Points on a hilly landscape, in no order, each with its height.
From any point a ball rolls to the lowest of the 6 points nearest to it. It stops when none of these is lower. Distance is the straight distance between rows; heights are no part of it.
<1138>: [0.422 -1.179 0.945 -2.969 -1.508 0.791 0.628 0.353 0.930 -1.653 -0.019 -2.221 0.233 -2.473 -0.464 -0.206 -2.526 0.033 -1.564 -0.212 0.021]  height 208
<147>: [0.102 1.416 -1.096 1.659 0.599 -0.846 -0.915 -1.621 -0.446 1.471 -0.330 -2.921 1.918 2.264 -0.784 -0.495 1.490 0.862 -1.066 2.393 -0.055]  height 215
<1256>: [-0.750 0.262 -1.116 2.198 2.593 0.375 -0.395 0.400 -0.951 1.673 0.157 3.023 -1.538 1.077 0.370 0.027 2.074 -0.635 2.272 0.015 -0.197]  height 232
<1049>: [-0.073 -2.100 1.740 -4.608 -2.792 -0.178 2.320 1.457 0.274 -2.617 -1.111 -0.871 -0.430 -4.117 -0.078 1.386 -2.904 -0.820 -0.184 -2.995 0.757]  height 193
<47>: [-0.751 -0.210 0.099 -0.278 0.187 0.499 -0.746 0.891 0.277 0.096 0.448 1.517 -1.224 -0.168 0.808 0.028 1.551 -0.439 0.782 -0.154 -0.801]  height 346
<1248>: [-0.609 0.633 -1.018 2.359 2.750 0.260 -1.109 0.048 -0.677 2.570 0.896 3.049 -1.455 1.432 0.102 -0.051 1.708 -0.083 2.146 0.279 -0.209]  height 261
<446>: [0.919 -2.375 2.271 -4.228 -2.878 0.438 1.930 2.140 -0.127 -3.151 -1.004 -2.555 0.434 -4.593 -0.940 1.037 -3.453 -0.574 -1.439 -2.321 1.354]  height 239
<1058>: [0.365 -2.283 1.206 -2.522 -1.181 -0.081 0.686 0.535 0.259 -1.197 -0.210 -0.705 -0.291 -1.648 0.744 1.489 -1.981 -0.534 -0.510 -1.758 0.508]  height 136
<1396>: [-0.327 1.589 -1.478 2.700 1.833 -0.709 -2.080 -1.428 1.031 2.294 1.008 0.337 -0.164 3.289 1.320 -0.663 1.733 0.455 0.202 1.804 -0.527]  height 329
<1487>: [-0.948 2.151 -1.168 1.418 1.343 -2.055 0.291 -1.754 0.822 2.604 -1.665 -5.128 2.386 3.472 -1.071 -0.597 0.365 0.379 -2.095 2.844 0.354]  height 431
<1129>: [0.388 0.833 0.607 -0.704 -0.884 -0.580 1.355 -0.742 0.630 -0.858 -0.590 -3.196 1.822 0.911 -1.613 -0.306 -1.767 0.607 -2.204 0.647 0.466]  height 158
<615>: [-0.760 2.397 -2.040 3.772 1.994 -0.847 -1.388 -2.095 0.356 2.813 0.530 -0.492 0.503 3.906 0.790 -0.606 2.405 0.596 0.922 2.609 -0.440]  height 297
<360>: [0.659 -1.976 1.221 -1.518 -0.887 0.163 0.124 0.337 0.023 -1.147 -0.215 -0.074 -0.810 -1.353 0.315 0.763 -1.433 -0.305 -0.867 -1.639 0.265]  height 124
<715>: [-0.583 -1.694 -0.107 0.417 0.289 0.458 -0.443 0.470 -0.062 0.617 0.047 3.242 -1.297 -0.524 0.772 0.289 1.866 -0.785 2.091 -1.085 -0.379]  height 207
<1044>: [-0.513 -1.434 1.068 -1.462 -1.531 0.855 0.682 1.744 -0.478 -2.059 -0.221 2.626 -1.127 -2.502 -0.052 0.412 -0.840 -0.553 0.894 -2.426 0.430]  height 748
<469>: [0.002 2.018 -1.855 3.819 3.216 0.509 -2.599 -0.617 -0.314 2.919 0.870 1.622 -0.570 3.137 0.560 -1.190 3.018 0.424 1.455 2.251 -0.541]  height 394
<687>: [-0.828 -1.544 0.845 -1.324 -1.865 0.599 1.180 1.648 0.016 -1.754 0.240 3.614 -1.342 -2.620 0.441 0.466 -0.431 -1.210 1.765 -2.426 -0.338]  height 100
<1469>: [0.626 0.552 0.578 -1.881 -1.822 0.064 1.079 0.324 0.147 -1.434 -0.587 -3.496 1.216 -0.965 -1.152 -0.631 -1.692 0.170 -2.296 -0.260 0.111]  height 219
<905>: [-0.197 -2.267 1.248 -4.059 -3.662 0.343 1.890 1.794 -0.164 -2.923 -1.052 -0.014 -0.548 -3.298 0.478 1.852 -1.882 -1.200 -0.289 -2.950 0.784]  height 189
<1276>: [0.307 1.362 -0.014 0.060 0.080 -1.303 0.083 -1.425 1.162 1.361 -2.232 -5.123 2.008 1.953 -1.633 -1.365 -0.878 0.541 -2.316 1.191 -0.094]  height 50
<440>: [0.006 1.779 -0.790 2.337 1.164 -1.046 -1.059 -1.393 -0.015 1.566 -0.154 -1.900 1.204 2.282 0.180 -1.066 0.786 0.813 0.556 2.520 -0.839]  height 181
<33>: [0.630 0.256 -0.299 1.051 0.297 -1.028 -0.711 -1.530 -0.156 0.427 0.439 -2.064 1.572 1.076 -0.783 -0.211 -0.422 0.546 -0.590 1.719 0.146]  height 125
<184>: [0.232 -2.238 -0.369 -1.967 -2.029 1.860 1.648 1.653 0.432 -2.505 0.242 4.292 -1.439 -2.999 1.609 1.012 -0.026 -1.246 2.100 -3.150 -0.354]  height 318
<523>: [-0.775 -1.605 1.147 -0.815 -1.037 0.806 0.321 0.817 0.309 -0.879 0.216 3.547 -1.203 -1.340 -0.428 0.393 -0.046 -0.539 1.685 -1.655 -0.002]  height 700
<1006>: [-0.096 1.328 -1.525 3.532 3.367 0.277 -2.558 -0.412 0.136 2.682 1.007 2.699 -1.203 2.870 0.498 -0.866 2.607 0.456 1.893 1.814 -0.926]  height 348
<767>: [0.907 -1.775 2.274 -4.509 -2.721 0.303 1.843 2.116 -0.351 -3.151 -1.272 -1.859 0.236 -4.868 -0.455 1.081 -3.672 -0.712 -1.104 -2.640 0.981]  height 221
<372>: [0.179 1.083 -0.391 1.167 1.191 -0.678 -0.783 -1.382 0.009 0.371 0.825 -1.265 0.226 1.439 -0.443 -0.496 -0.770 0.745 0.412 0.890 0.395]  height 199
<39>: [0.127 -2.378 1.156 -2.276 -3.461 0.917 0.685 2.398 -1.218 -2.985 -0.565 2.008 -0.769 -4.211 0.285 0.837 -1.003 -1.178 1.057 -2.747 -0.227]  height 258
<61>: [0.488 0.306 -0.519 -0.063 0.492 -0.285 -0.065 0.197 -0.653 -0.116 0.285 -0.915 -0.418 0.153 0.601 -0.005 -0.834 0.180 -0.351 -0.391 0.356]  height 91
<540>: [-0.671 2.194 -1.077 2.445 1.533 -1.812 -0.184 -1.864 -0.107 2.342 -0.903 -3.488 2.227 3.280 -0.953 -0.212 1.177 0.699 -1.365 3.111 0.345]  height 532
<840>: [-0.727 0.549 -0.981 2.411 2.893 0.323 -0.672 0.206 -0.662 2.446 0.491 3.930 -1.711 1.638 0.610 -0.065 2.034 -0.151 2.449 0.023 -0.260]  height 243
<977>: [-0.446 0.590 0.104 -1.453 -0.641 -0.323 0.917 -0.139 0.799 -1.202 0.389 -2.716 1.100 -1.087 -0.918 -0.262 -1.098 -0.190 -1.468 0.588 0.366]  height 279
<783>: [0.127 1.939 -1.901 3.460 2.029 -0.199 -2.438 -1.061 -0.028 2.426 1.036 0.884 -0.339 3.295 1.064 -0.748 2.376 0.361 0.287 2.443 -0.315]  height 455
<1385>: [-0.059 1.740 -1.025 1.931 0.617 -1.217 -0.573 -1.644 -0.324 1.634 -0.792 -3.540 2.528 2.750 -0.893 -0.382 1.441 0.547 -1.772 2.738 0.085]  height 347
<740>: [0.717 0.111 0.069 -0.385 0.086 -0.027 -0.240 0.105 -0.191 -0.447 -0.132 -0.729 -0.843 -0.624 1.016 0.226 -0.585 0.199 -0.412 -0.941 0.148]  height 144
<859>: [-0.251 -1.787 -0.243 -0.881 -1.274 0.816 1.411 1.243 -0.249 -1.703 0.519 4.528 -1.040 -2.030 0.730 1.144 0.116 -0.872 2.172 -2.384 0.028]  height 259
<741>: [1.676 -1.504 1.564 -2.792 -2.034 0.663 1.176 0.722 0.290 -2.813 -0.138 -3.427 0.992 -2.561 -1.357 -0.235 -2.590 0.021 -2.726 -1.050 0.786]  height 391
<1134>: [-0.233 3.130 -2.445 4.328 3.038 -0.166 -2.382 -0.786 -0.759 2.775 0.942 1.674 -0.384 3.870 0.548 -1.665 2.887 0.746 1.489 2.903 -0.370]  height 427
<59>: [0.437 -1.127 -0.508 -0.039 -0.040 2.311 0.652 1.728 -1.390 -1.985 1.287 6.537 -1.430 -2.116 1.106 1.211 1.153 -0.822 2.900 -1.806 -0.347]  height 164
<1135>: [-0.705 0.654 -0.578 2.634 2.797 0.280 -1.506 0.120 -0.083 1.991 1.249 2.471 -1.131 1.541 0.202 -0.314 1.820 -0.248 1.250 1.101 0.034]  height 323
<22>: [-0.394 -1.908 0.786 -0.503 -0.680 0.576 0.604 0.496 0.483 -0.643 -0.103 3.988 -1.016 -0.929 0.526 0.720 0.682 -0.863 2.019 -1.845 -0.118]  height 345
<1165>: [0.213 -0.598 0.329 -1.033 -0.507 0.439 -0.535 0.819 -0.559 -0.661 -0.473 0.386 -1.098 -0.336 0.768 0.126 -0.317 -0.037 -0.482 -0.976 -0.297]  height 86
<170>: [-0.109 -2.006 1.288 -2.764 -2.607 0.237 0.992 2.224 -0.933 -2.820 -0.779 1.598 -0.700 -3.205 0.264 1.315 -1.116 -1.055 -0.307 -2.725 0.693]  height 217
<1198>: [-0.068 1.895 -0.793 2.081 1.324 -0.604 -0.969 -1.820 0.220 1.758 0.389 -1.075 0.424 2.903 0.115 -0.899 0.694 1.152 0.394 1.519 -1.076]  height 180
<38>: [0.310 -1.641 0.378 0.415 0.011 1.168 0.071 0.561 -0.644 -0.119 0.494 4.970 -1.279 -0.818 0.706 0.603 1.022 -0.085 2.160 -1.782 -0.001]  height 184
<241>: [0.043 -1.451 1.391 -1.518 -0.799 1.025 -0.454 1.272 -0.483 -0.854 -0.740 1.623 -1.123 -1.040 0.194 0.520 -0.664 -0.116 0.409 -1.082 -0.235]  height 393
<1101>: [-0.819 0.039 -0.780 2.029 2.009 0.243 -0.233 0.708 -0.727 1.874 0.260 3.083 -1.324 0.281 0.341 -0.063 2.311 -0.388 1.935 -0.367 -0.178]  height 220
<1247>: [0.387 0.894 -0.354 1.052 0.991 -1.112 -0.226 -1.090 -0.123 -0.253 0.907 -1.428 0.397 0.423 -0.373 -0.133 -0.810 0.148 -0.006 1.045 0.676]  height 332
<699>: [0.276 0.998 -0.460 0.622 0.858 -0.508 -0.242 -0.096 -0.341 0.239 0.314 -0.501 -0.732 0.527 0.872 0.016 -0.614 0.212 0.257 -0.317 0.319]  height 321
<618>: [-0.119 1.274 -0.451 -0.015 1.082 0.031 -0.207 0.136 -0.416 -0.123 0.245 -0.081 -1.390 1.043 0.778 0.042 -0.059 0.427 -0.400 -0.176 0.172]  height 367
<673>: [0.519 -1.219 -0.183 0.723 0.308 1.021 0.100 0.259 -0.637 0.715 0.067 4.424 -1.343 -0.353 0.803 0.816 2.323 0.034 2.101 -1.290 -0.572]  height 196
<1359>: [-1.105 0.901 -0.398 0.450 1.178 0.342 -0.522 0.733 0.160 0.372 0.615 0.911 -1.453 0.940 1.030 0.306 0.659 -0.025 -0.038 0.108 -0.223]  height 461
<468>: [-0.174 -1.172 -0.435 0.990 0.693 0.733 -0.231 0.285 -0.706 0.608 -0.202 3.908 -1.289 -0.453 0.568 0.038 2.174 -0.423 1.795 -1.616 -0.807]  height 197
<967>: [0.462 1.173 -0.405 1.277 1.382 -0.467 -0.570 -0.889 0.260 0.700 0.753 -0.048 -0.183 1.360 0.345 -0.773 -0.679 0.626 0.340 0.375 0.150]  height 227
<552>: [0.567 -2.086 0.910 -2.124 -0.890 0.144 0.279 -0.033 0.985 -1.191 -0.150 -1.434 -0.348 -1.915 0.719 1.074 -1.557 -0.375 -0.831 -1.172 0.115]  height 127
<427>: [0.019 -1.712 1.849 -1.565 -1.153 0.688 -0.267 1.115 -0.393 -1.073 -0.557 1.752 -1.065 -1.376 0.247 0.924 -1.031 -0.167 -0.208 -1.513 0.339]  height 310
<1244>: [1.552 -2.854 -0.254 -1.203 -0.897 2.746 0.530 2.479 -1.482 -2.274 1.380 6.461 -2.121 -3.822 1.788 1.149 0.688 -1.086 2.855 -2.440 -0.580]  height 211
<406>: [-0.036 -1.834 1.879 -3.758 -1.697 -0.289 1.739 0.569 0.448 -1.618 -0.340 -1.376 -0.167 -2.824 -0.023 1.141 -2.790 -0.389 -0.671 -1.387 0.558]  height 195
<396>: [-1.154 2.977 -1.945 3.528 1.872 -1.288 -1.407 -2.480 0.204 2.528 0.314 -0.838 0.352 3.675 1.198 -0.991 1.776 0.613 1.084 2.779 -0.458]  height 123
<830>: [-0.403 -0.650 0.772 -1.101 -0.437 0.665 -0.512 0.968 -0.149 -0.099 -0.170 1.448 -1.288 -0.660 0.393 -0.096 0.256 0.087 -0.079 -0.517 -0.704]  height 231
<1166>: [1.659 -0.578 0.774 -2.568 -2.356 0.647 1.162 0.388 0.519 -2.431 -0.503 -3.261 1.016 -2.324 -1.314 -0.413 -2.447 0.325 -2.587 -0.326 0.440]  height 311
<1316>: [0.283 -0.635 -0.296 1.109 0.741 0.476 -0.499 -0.114 -0.795 1.052 -0.186 4.257 -1.697 -0.044 0.834 0.454 1.954 -0.079 2.672 -1.035 -0.673]  height 200
<1057>: [-0.563 0.538 -0.706 2.349 2.166 -0.070 -1.771 0.020 0.302 1.368 1.464 1.749 -1.055 2.439 0.441 0.000 1.399 0.079 0.574 1.658 0.444]  height 325
<467>: [0.258 0.086 0.221 -2.034 -1.376 0.053 0.978 0.170 0.753 -1.400 0.234 -2.757 0.753 -1.629 -0.519 -0.271 -1.670 0.253 -1.313 0.321 -0.179]  height 198
<1099>: [1.336 0.228 0.431 -1.645 -2.246 0.089 1.283 -0.056 0.485 -1.928 -0.440 -3.974 1.003 -1.288 -0.946 -0.325 -1.496 0.243 -2.775 -0.791 0.737]  height 229
<1191>: [-0.530 -1.260 1.257 -1.221 -0.890 0.440 0.143 1.227 -0.380 -0.616 -0.206 2.530 -0.913 -1.361 -0.260 0.451 -0.672 0.124 1.075 -1.679 0.059]  height 699
<165>: [0.098 -2.216 1.863 -2.593 -1.560 0.074 0.818 1.249 -0.246 -1.810 -0.113 0.381 -0.563 -1.891 0.314 1.604 -1.611 -0.563 -0.523 -2.498 0.612]  height 157
<263>: [0.356 -0.780 -0.399 0.338 0.115 1.861 0.598 1.187 -0.985 -0.914 1.183 6.248 -1.411 -0.901 0.828 1.204 0.788 -0.054 2.854 -1.626 -0.464]  height 188
<532>: [-0.110 1.631 -0.984 0.940 0.193 -0.892 -0.152 -1.836 0.317 1.559 -0.874 -3.530 2.436 2.640 -0.569 -0.289 1.042 1.122 -1.923 2.257 -0.226]  height 285
<899>: [-0.703 -1.723 0.847 -0.850 -1.253 0.355 1.387 1.160 0.079 -0.765 0.232 3.861 -0.873 -2.142 0.281 0.706 -0.137 -0.983 2.097 -2.347 -0.210]  height 625
<429>: [0.257 0.210 -0.252 0.418 0.390 -0.998 0.051 -0.376 -0.272 -0.123 0.718 -0.981 -0.269 -0.213 0.324 -0.245 -0.646 -0.211 -0.600 -0.305 0.403]  height 132
<811>: [-0.003 0.733 0.366 -0.177 -0.248 -0.549 0.875 -1.067 0.705 -0.516 -0.078 -2.602 1.818 0.919 -1.595 -0.288 -0.440 0.293 -1.333 1.261 0.186]  height 260
<1036>: [1.081 -1.399 1.258 -2.586 -1.673 0.535 1.186 0.612 0.688 -2.068 -0.380 -2.954 0.521 -2.426 -1.098 -0.124 -2.362 0.077 -2.208 -0.444 0.019]  height 308
<1074>: [0.154 -1.535 -0.279 0.085 -0.819 1.577 0.890 1.546 -1.165 -1.733 1.173 5.487 -1.314 -2.316 0.812 1.347 0.766 -0.940 2.089 -2.496 -0.175]  height 145
<1464>: [-0.281 1.612 -1.207 2.305 1.178 -1.004 -0.699 -1.808 -0.548 1.768 -0.417 -2.717 1.862 2.201 -0.790 -0.940 1.458 0.711 -0.738 2.731 -0.400]  height 209
<964>: [-0.956 -1.113 0.944 -0.812 -0.087 0.340 -0.554 0.684 0.560 0.085 -0.051 2.190 -1.046 -1.192 0.791 0.176 1.096 -0.446 1.027 -0.607 -0.562]  height 360
<456>: [-0.073 2.045 -0.328 0.682 0.370 -1.737 0.714 -1.060 0.738 2.151 -2.164 -5.753 2.404 2.348 -1.299 -1.696 -0.711 0.336 -2.271 1.815 0.199]  height 263
<90>: [0.868 -0.790 0.392 -1.733 -0.826 0.002 0.226 -0.197 0.768 -0.764 0.334 -2.178 0.062 -1.366 0.395 -0.012 -1.105 -0.494 -0.772 -0.348 0.143]  height 133
<569>: [0.485 -1.691 2.009 -3.847 -1.730 0.275 1.634 1.439 0.735 -2.235 -0.352 -1.842 0.412 -3.494 -0.411 0.922 -3.329 -0.205 -0.657 -1.911 0.833]  height 256
<15>: [-0.971 0.334 -0.424 1.320 2.375 -0.087 -1.277 0.448 -0.461 1.578 1.250 2.045 -0.940 1.362 0.365 -0.386 2.131 -0.164 0.447 0.758 0.355]  height 379
<335>: [0.546 1.179 -0.715 1.737 1.120 -0.979 -0.865 -1.661 0.124 1.239 0.305 -1.482 1.007 1.529 -0.537 -0.946 0.182 0.741 -0.204 1.963 -0.291]  height 177
<219>: [-0.252 2.779 -2.088 4.150 2.891 -0.736 -2.003 -1.288 -0.113 2.588 0.767 0.533 -0.043 4.414 1.028 -0.507 2.759 0.628 0.472 2.235 0.053]  height 608
<794>: [0.796 -1.725 1.995 -3.901 -2.006 0.147 1.786 1.419 0.125 -2.633 -0.705 -2.120 0.156 -4.223 -1.025 0.818 -3.510 -0.328 -1.086 -1.860 1.162]  height 265
<27>: [0.174 1.341 -0.859 1.961 1.073 -0.604 -1.161 -1.434 -0.018 1.298 0.166 -1.281 0.430 2.244 -0.338 -1.055 -0.223 0.843 0.665 1.859 -0.623]  height 179
<824>: [-0.562 -0.470 -0.579 1.225 1.388 0.227 -0.840 0.791 -0.566 1.373 0.373 2.561 -1.422 -0.188 0.654 0.345 1.743 -0.427 1.527 -0.272 -0.142]  height 213
<822>: [-0.375 3.033 -2.085 4.114 3.206 0.065 -2.636 -0.444 -0.540 3.427 1.086 2.159 -1.010 3.430 0.922 -1.463 3.027 1.015 1.774 2.780 -0.834]  height 389
<430>: [0.615 -1.608 -0.357 -0.740 -0.615 2.345 0.585 2.084 -1.359 -2.152 1.172 6.562 -1.867 -3.138 1.177 0.990 1.270 -1.065 2.404 -2.485 -0.606]  height 162
<972>: [0.340 1.389 -0.033 0.693 0.262 -1.585 0.350 -1.536 0.911 1.649 -2.098 -5.760 1.958 1.806 -1.619 -1.726 -0.607 0.742 -2.455 1.762 -0.135]  height 191
<1081>: [0.398 -1.656 0.988 -2.657 -0.917 -0.004 0.702 0.152 0.947 -1.771 0.054 -1.919 0.320 -2.583 0.078 0.220 -2.115 -0.144 -0.932 -0.680 0.047]  height 151
<368>: [-0.553 -1.725 -0.059 -1.387 -2.022 0.902 1.522 1.544 0.279 -1.879 0.107 4.162 -1.290 -2.820 0.842 0.927 0.026 -1.358 1.986 -2.999 -0.290]  height 134
<6>: [-0.333 -1.406 1.479 -1.945 -2.197 0.685 0.735 2.261 -0.944 -2.096 -0.395 2.892 -0.629 -3.081 -0.228 0.294 -0.859 -1.245 0.841 -2.672 0.067]  height 607
<315>: [-0.358 1.913 -2.180 3.189 1.716 -0.871 -1.571 -1.926 0.364 2.703 0.569 -0.304 -0.087 3.782 1.161 -0.380 2.396 0.689 0.637 2.346 -0.449]  height 298
<1322>: [0.286 -1.374 1.878 -3.386 -1.644 0.328 1.151 0.972 0.607 -1.992 -0.088 -2.213 -0.030 -3.039 -0.697 0.637 -3.225 -0.666 -1.057 -1.219 0.575]  height 270
<275>: [0.235 1.027 -0.776 1.904 0.704 -1.024 -1.347 -1.699 -0.285 1.367 0.063 -2.072 1.561 1.836 -1.066 -0.703 0.537 0.880 -0.492 2.193 -0.605]  height 186
<314>: [0.107 1.111 -0.090 0.005 -0.186 -0.286 0.079 -1.504 1.049 0.454 -0.297 -2.922 1.791 1.432 -1.629 -0.510 -0.119 0.994 -1.792 1.970 -0.074]  height 187
<1309>: [0.634 -1.894 -0.536 0.023 -0.976 2.224 1.507 1.441 -1.085 -1.638 0.864 5.643 -1.273 -2.118 1.201 1.332 1.079 -1.064 2.204 -2.304 -0.157]  height 130
<1037>: [0.745 0.554 0.686 -1.420 -1.576 -0.691 1.928 -0.334 0.586 -1.092 -1.022 -3.893 1.865 -0.291 -1.684 -0.991 -1.633 0.099 -2.771 -0.307 0.777]  height 166
<352>: [-0.416 2.181 -0.261 0.728 1.067 -2.142 -0.267 -0.660 0.355 2.081 -1.868 -6.822 2.315 2.519 -1.825 -1.884 -0.991 0.317 -2.869 2.311 0.836]  height 459
<617>: [0.595 -0.777 0.732 -1.043 -0.674 0.798 -0.314 0.561 -0.425 -0.499 -0.925 -0.045 -1.074 -0.961 0.737 0.355 -0.320 0.349 -0.601 -1.134 0.052]  height 114
<350>: [-0.362 2.308 -1.416 2.282 1.540 -1.271 -1.071 -1.793 -0.447 1.770 -0.638 -2.655 1.728 2.804 -0.578 -0.638 1.225 1.022 -0.358 3.232 -0.391]  height 210
<608>: [0.647 -0.600 0.570 -2.363 -1.227 -0.126 0.794 0.267 0.995 -1.434 0.008 -2.262 0.822 -2.478 0.019 -0.098 -1.588 -0.213 -1.121 -0.274 -0.064]  height 171
<1272>: [-0.843 -1.994 1.126 -0.942 -0.582 0.818 -0.213 0.899 0.329 -0.203 -0.030 2.920 -1.112 -1.351 0.121 0.112 0.578 -0.495 1.334 -1.191 -0.561]  height 516
<729>: [-1.350 -0.188 -0.173 0.908 0.899 0.042 -0.689 0.788 -0.430 1.280 0.090 1.837 -1.395 -0.101 1.031 0.083 2.249 -0.901 0.958 0.205 -0.154]  height 252
<1026>: [-0.577 2.735 -1.954 2.685 1.585 -1.573 -1.029 -1.627 0.011 1.993 0.265 -1.443 0.898 2.930 0.304 -1.467 1.199 0.904 0.656 2.624 -0.940]  height 183
<520>: [-0.334 2.313 -1.108 2.578 1.503 -1.092 -0.970 -1.745 -0.508 1.842 -0.201 -2.231 1.412 2.362 -0.017 -1.165 1.187 0.949 0.434 2.769 -0.389]  height 185
<479>: [-0.709 3.061 -1.611 2.673 2.076 -1.364 -1.277 -1.645 -0.783 2.468 0.167 -1.820 1.856 3.086 -0.305 -0.980 1.198 1.032 0.652 3.032 -0.463]  height 194
<768>: [-0.470 2.296 -1.021 2.180 1.398 -1.219 -0.925 -1.720 -0.642 2.039 -0.438 -3.191 1.854 2.970 -0.607 -0.742 1.556 1.140 -1.021 2.940 -0.309]  height 287
<1003>: [-0.236 0.978 -1.220 2.669 2.076 -0.044 -1.929 -1.173 0.605 1.926 1.397 1.137 -0.659 3.216 0.966 -0.298 1.749 0.472 -0.136 2.120 -0.200]  height 302
<855>: [-0.132 1.278 -0.524 0.540 -0.215 -0.681 0.048 -1.640 0.989 1.221 -1.101 -3.914 2.436 2.439 -0.748 -0.447 0.216 1.185 -2.173 2.167 -0.070]  height 190
<391>: [-1.123 0.231 0.083 -0.361 0.343 0.480 -0.802 0.989 -0.021 0.424 0.373 1.335 -1.076 0.084 0.760 -0.011 0.688 -0.337 0.127 -0.210 -0.352]  height 341
<522>: [-0.452 0.808 -0.687 2.721 2.290 0.180 -1.834 -0.370 0.101 2.171 1.187 1.845 -0.591 2.395 0.353 -0.099 1.758 0.142 0.413 1.674 0.375]  height 373
<1139>: [0.187 0.932 -0.459 0.975 0.200 -0.688 -0.648 -1.898 0.190 0.970 -0.298 -2.701 1.917 2.008 -0.622 -0.178 0.731 0.693 -1.554 2.322 -0.344]  height 218
<81>: [0.573 1.275 0.687 -0.587 -0.796 -0.688 0.563 -1.882 1.025 0.523 -1.617 -4.002 2.315 1.700 -1.723 -0.786 -1.222 0.846 -2.037 1.098 -0.133]  height 135
<1497>: [1.002 0.833 0.538 -0.586 -1.279 -0.980 1.488 -0.851 0.270 -0.671 -1.302 -4.192 1.979 0.351 -1.803 -0.544 -1.956 0.214 -2.670 0.060 0.670]  height 137
<1280>: [-0.030 0.023 0.138 -0.763 0.521 0.345 -0.366 0.681 -0.672 0.267 -0.389 0.283 -0.966 -0.043 1.100 -0.146 0.317 0.353 -0.386 -0.378 -0.105]  height 178
<1253>: [-0.663 0.609 -0.973 3.075 3.775 0.329 -1.563 -0.155 -0.553 2.795 0.838 3.076 -1.358 1.969 0.263 -1.087 1.979 -0.018 2.221 0.815 -0.474]  height 290
<755>: [-0.927 -1.651 0.863 -0.368 -0.339 0.639 0.263 0.866 0.357 -0.167 0.314 3.093 -0.940 -1.322 0.573 0.397 0.733 -0.937 1.733 -1.291 -0.312]  height 82
<557>: [0.663 0.507 0.923 -0.351 -0.817 -1.084 0.807 -1.199 0.681 0.129 -1.646 -4.939 2.169 1.268 -2.378 -0.828 -1.808 0.495 -2.402 0.554 0.444]  height 106
<816>: [0.525 0.969 0.512 -1.089 -1.377 -0.349 1.691 -0.799 0.522 -1.015 -0.588 -3.689 1.658 0.344 -1.613 -0.602 -1.678 0.178 -2.368 0.001 0.705]  height 163
<691>: [0.081 0.630 0.349 0.145 -0.538 -0.786 0.185 -1.227 0.810 -0.053 0.331 -2.418 1.712 0.848 -1.215 -0.292 -0.484 0.247 -1.372 1.356 0.533]  height 276
<120>: [-0.144 -0.417 -0.825 1.078 1.157 0.974 -0.191 0.125 -0.700 1.339 -0.429 4.749 -1.749 0.114 0.883 -0.024 2.263 -0.198 2.560 -1.193 -1.215]  height 203
<1340>: [-0.049 2.811 -2.121 4.169 2.654 -0.344 -2.387 -0.855 -0.201 2.760 1.038 0.988 -0.259 3.744 0.938 -1.095 2.967 0.902 0.617 2.733 0.005]  height 543
<641>: [0.326 0.644 0.123 -1.520 -1.533 0.143 1.655 -0.207 0.556 -1.409 -0.222 -3.056 1.242 -0.371 -1.187 -0.667 -1.524 0.420 -1.968 0.380 0.395]  height 212
<1418>: [-0.162 -1.993 0.308 -2.141 -2.228 1.196 1.506 2.419 0.230 -2.414 -0.622 3.836 -0.546 -3.302 0.934 0.298 -0.570 -1.474 2.005 -3.100 -0.528]  height 105
<1262>: [1.108 -1.830 2.066 -3.558 -1.855 0.702 1.209 0.907 0.192 -2.343 -0.457 -2.320 0.289 -3.429 -1.219 0.363 -3.344 -0.522 -1.546 -1.084 0.612]  height 340
<724>: [0.512 -0.341 -0.118 -1.163 -0.658 -0.568 0.427 -0.082 0.343 -0.991 0.619 -2.222 0.314 -1.453 0.457 0.245 -0.438 -0.164 -0.822 -0.004 0.379]  height 168
<461>: [-0.864 2.042 -1.111 1.296 1.086 -1.237 0.276 -1.729 0.078 2.187 -1.380 -4.243 2.191 3.433 -0.793 -0.261 0.655 0.838 -1.988 2.366 -0.010]  height 466
<1403>: [-0.254 -1.962 1.535 -2.042 -2.010 0.648 0.699 1.595 -0.875 -2.240 -0.720 2.000 -0.943 -2.392 -0.116 1.011 -1.218 -0.687 0.028 -2.104 0.779]  height 57
<436>: [0.306 -1.518 -0.307 0.320 -0.644 1.060 0.946 0.661 -0.894 -0.858 0.649 5.405 -1.237 -1.390 0.367 1.296 0.858 -0.598 2.021 -2.324 0.180]  height 159
<982>: [-0.485 1.429 -0.581 1.037 1.446 0.021 -1.044 -0.532 0.840 1.094 1.170 0.933 -0.734 2.669 0.840 -0.277 0.477 0.848 0.092 1.005 0.270]  height 214
<1493>: [-0.423 -0.930 1.649 -1.383 -0.845 0.789 0.004 1.638 -0.356 -1.351 -0.548 2.235 -1.141 -1.675 -0.406 0.355 -1.055 -0.134 0.672 -1.405 -0.176]  height 693
<288>: [0.710 -1.380 0.420 -0.988 -0.903 0.108 -0.162 0.162 0.358 -0.818 -0.051 -1.074 -0.348 -1.625 0.460 0.743 -0.894 -0.056 -0.617 -1.320 0.214]  height 122
<247>: [0.625 -2.291 1.307 -1.669 -1.347 0.299 0.275 0.728 -0.094 -1.245 -0.138 0.448 -0.857 -1.398 0.425 1.561 -1.310 -0.447 -0.804 -1.533 0.705]  height 131
<382>: [1.269 0.048 0.419 -2.179 -1.822 0.523 1.039 0.450 0.593 -2.016 -0.274 -2.955 0.803 -2.145 -0.812 -0.304 -1.537 0.239 -1.982 -0.277 -0.028]  height 236
<463>: [-0.471 0.816 0.053 -0.443 -0.354 -0.366 0.576 -0.693 0.600 -1.156 0.471 -2.663 1.882 -0.005 -1.227 -0.115 -0.593 -0.130 -1.298 1.034 0.378]  height 368
<904>: [-0.124 1.423 -0.819 1.714 1.278 -0.589 -0.982 -1.505 0.586 1.313 0.726 -0.129 0.025 2.752 0.574 -0.560 -0.044 0.897 0.098 1.179 -0.794]  height 182
<1394>: [0.204 0.769 0.187 0.597 -0.126 -0.845 -0.369 -1.467 0.466 0.266 0.201 -2.472 1.910 1.254 -1.028 -0.112 -0.014 0.572 -1.239 2.167 0.025]  height 206
<630>: [-1.122 1.073 -0.509 0.725 1.115 0.152 -1.022 0.421 -0.039 0.840 0.958 1.217 -1.248 1.156 0.688 0.223 1.294 -0.333 0.374 0.747 0.150]  height 404
<1417>: [-0.549 -2.153 0.776 -0.350 -0.440 0.733 0.965 0.656 -0.103 -0.857 0.478 4.785 -0.660 -1.318 0.330 0.857 0.316 -0.968 2.333 -2.151 -0.376]  height 299
<880>: [0.283 0.362 -0.053 0.428 -0.036 -0.996 0.095 -0.463 -0.057 -0.540 1.196 -1.999 0.725 -0.473 -0.411 0.329 -0.679 -0.185 -0.442 0.190 0.623]  height 429
<639>: [-0.420 -1.946 1.609 -3.230 -2.233 0.208 1.630 0.887 0.175 -2.087 -0.496 -0.076 -0.359 -2.455 0.295 1.471 -2.389 -0.785 -0.898 -2.324 0.768]  height 161

Two balls start at each pair of points below. Name the first point that both come to, or write never.
<768> and <540> | <520>
<1138> and <382> | <288>
<608> and <1166> | <288>

For each start below, name the point where the ball stops.
<1469> | <1276>
<350> | <33>
<1248> | <1309>
<15> | <1309>
<446> | <1165>
<1099> | <1276>
<1036> | <1165>
<794> | <1165>
<522> | <33>
<569> | <1165>
<1135> | <1309>
